Each row is a point on a tangle of strands that fork, close into loops and nearly touch. The rows are in no order.
(in the rows, 100 means zero)
Points whose rows are less than 76.4 apart are linked; no others are. Some points are linked to none.
k_86: [109, 125, 96, 74, 98, 168, 136, 142, 81, 90, 126]
k_384: [92, 139, 53, 68, 61, 76, 124, 98, 52, 141, 104]
k_547: [165, 29, 108, 88, 146, 122, 123, 98, 80, 99, 110]
k_74: [44, 104, 93, 65, 95, 90, 76, 132, 123, 124, 154]
k_739: [63, 116, 68, 105, 72, 105, 68, 110, 151, 121, 73]
k_518: [117, 140, 78, 106, 43, 159, 136, 86, 55, 81, 93]
k_970: [79, 132, 130, 188, 112, 53, 103, 55, 103, 83, 130]
k_154: [121, 115, 96, 99, 88, 116, 83, 64, 81, 81, 27]
k_507: [89, 143, 119, 169, 106, 48, 133, 63, 69, 95, 154]
k_579: [112, 159, 75, 81, 48, 156, 118, 85, 69, 88, 116]
k_905: [160, 77, 107, 76, 135, 119, 125, 94, 99, 93, 187]
k_682: [106, 145, 92, 53, 74, 159, 116, 121, 78, 84, 127]
k_999: [97, 102, 79, 133, 52, 163, 140, 133, 91, 85, 52]
k_947: [102, 124, 120, 138, 124, 71, 65, 34, 107, 93, 70]
k_328: [56, 85, 110, 112, 82, 152, 88, 123, 97, 92, 57]
k_652: [81, 78, 93, 85, 133, 74, 117, 128, 111, 142, 184]
k_996: [117, 114, 134, 152, 126, 93, 88, 48, 87, 71, 47]
k_710: [120, 107, 101, 148, 85, 113, 98, 55, 80, 78, 30]
k_625: [103, 146, 114, 143, 117, 49, 145, 66, 45, 105, 144]
k_323: [116, 30, 115, 120, 157, 110, 92, 109, 128, 112, 98]
k_791: [112, 116, 91, 67, 84, 128, 81, 108, 97, 85, 31]
k_686: [80, 104, 123, 187, 89, 62, 85, 35, 91, 78, 112]
k_665: [117, 112, 106, 35, 88, 111, 74, 133, 118, 72, 42]
k_699: [102, 25, 102, 117, 150, 79, 78, 90, 142, 126, 129]
k_898: [72, 119, 98, 51, 76, 64, 30, 78, 120, 94, 87]
k_285: [109, 103, 92, 105, 89, 65, 138, 69, 10, 118, 67]
k_215: [86, 54, 103, 101, 145, 66, 90, 104, 129, 133, 172]
k_783: [127, 110, 100, 84, 124, 153, 144, 141, 94, 95, 148]
k_446: [170, 60, 145, 53, 137, 88, 133, 147, 119, 59, 115]
k_874: [88, 134, 85, 65, 83, 54, 44, 54, 108, 112, 105]
k_959: [50, 92, 95, 132, 56, 132, 76, 89, 103, 91, 57]
k_481: [111, 58, 118, 91, 141, 59, 82, 139, 177, 98, 120]
k_840: [160, 73, 108, 85, 147, 133, 140, 116, 87, 95, 147]
k_593: [108, 108, 83, 122, 45, 154, 127, 104, 69, 78, 47]
k_8: [80, 141, 54, 79, 58, 76, 100, 85, 85, 141, 119]
k_432: [70, 69, 118, 114, 113, 161, 111, 143, 106, 97, 75]
k_390: [114, 132, 98, 107, 108, 57, 134, 58, 25, 120, 109]
k_414: [88, 51, 122, 129, 144, 147, 114, 136, 114, 105, 86]
k_567: [94, 137, 96, 116, 101, 55, 61, 31, 104, 113, 108]
k_684: [135, 42, 136, 81, 141, 62, 95, 139, 163, 80, 94]
k_315: [57, 134, 54, 98, 57, 84, 83, 91, 120, 136, 114]
k_91: [91, 109, 102, 43, 82, 78, 37, 103, 132, 80, 54]
k_208: [78, 116, 64, 48, 74, 94, 130, 143, 61, 142, 113]
k_229: [85, 77, 107, 94, 134, 78, 77, 145, 170, 112, 120]
k_386: [119, 83, 123, 63, 132, 126, 107, 166, 120, 81, 82]
k_363: [78, 109, 73, 45, 101, 86, 134, 162, 74, 137, 135]
k_619: [73, 93, 110, 175, 65, 82, 76, 29, 84, 82, 89]
k_820: [68, 106, 87, 89, 100, 99, 68, 143, 167, 112, 82]
k_223: [56, 95, 96, 147, 48, 102, 69, 54, 93, 94, 67]
k_888: [172, 27, 131, 75, 138, 69, 111, 121, 130, 76, 90]

A piece is all that can be reached along the links. How many separate loops has the piece of each point below (a circle has one, a figure eight two, a Y none), and how many tips (points with one link)?
k_414: loops 0, tips 2
k_91: loops 1, tips 0
k_518: loops 0, tips 3
k_481: loops 0, tips 2

A fork is a point with three links, a tip a point with one. Leave the first point through the second and follow the links. Name the first fork or tip that comes.
k_414 / k_323: k_652
k_619 / k_686: k_285
k_229 / k_820: k_363
k_999 / k_593: k_840

A tip is a point with one link. Name the tips that can be reached along the links from each point below, in the order of the rows.
k_390: k_652, k_285
k_384: k_446, k_363
k_840: k_547, k_905, k_999
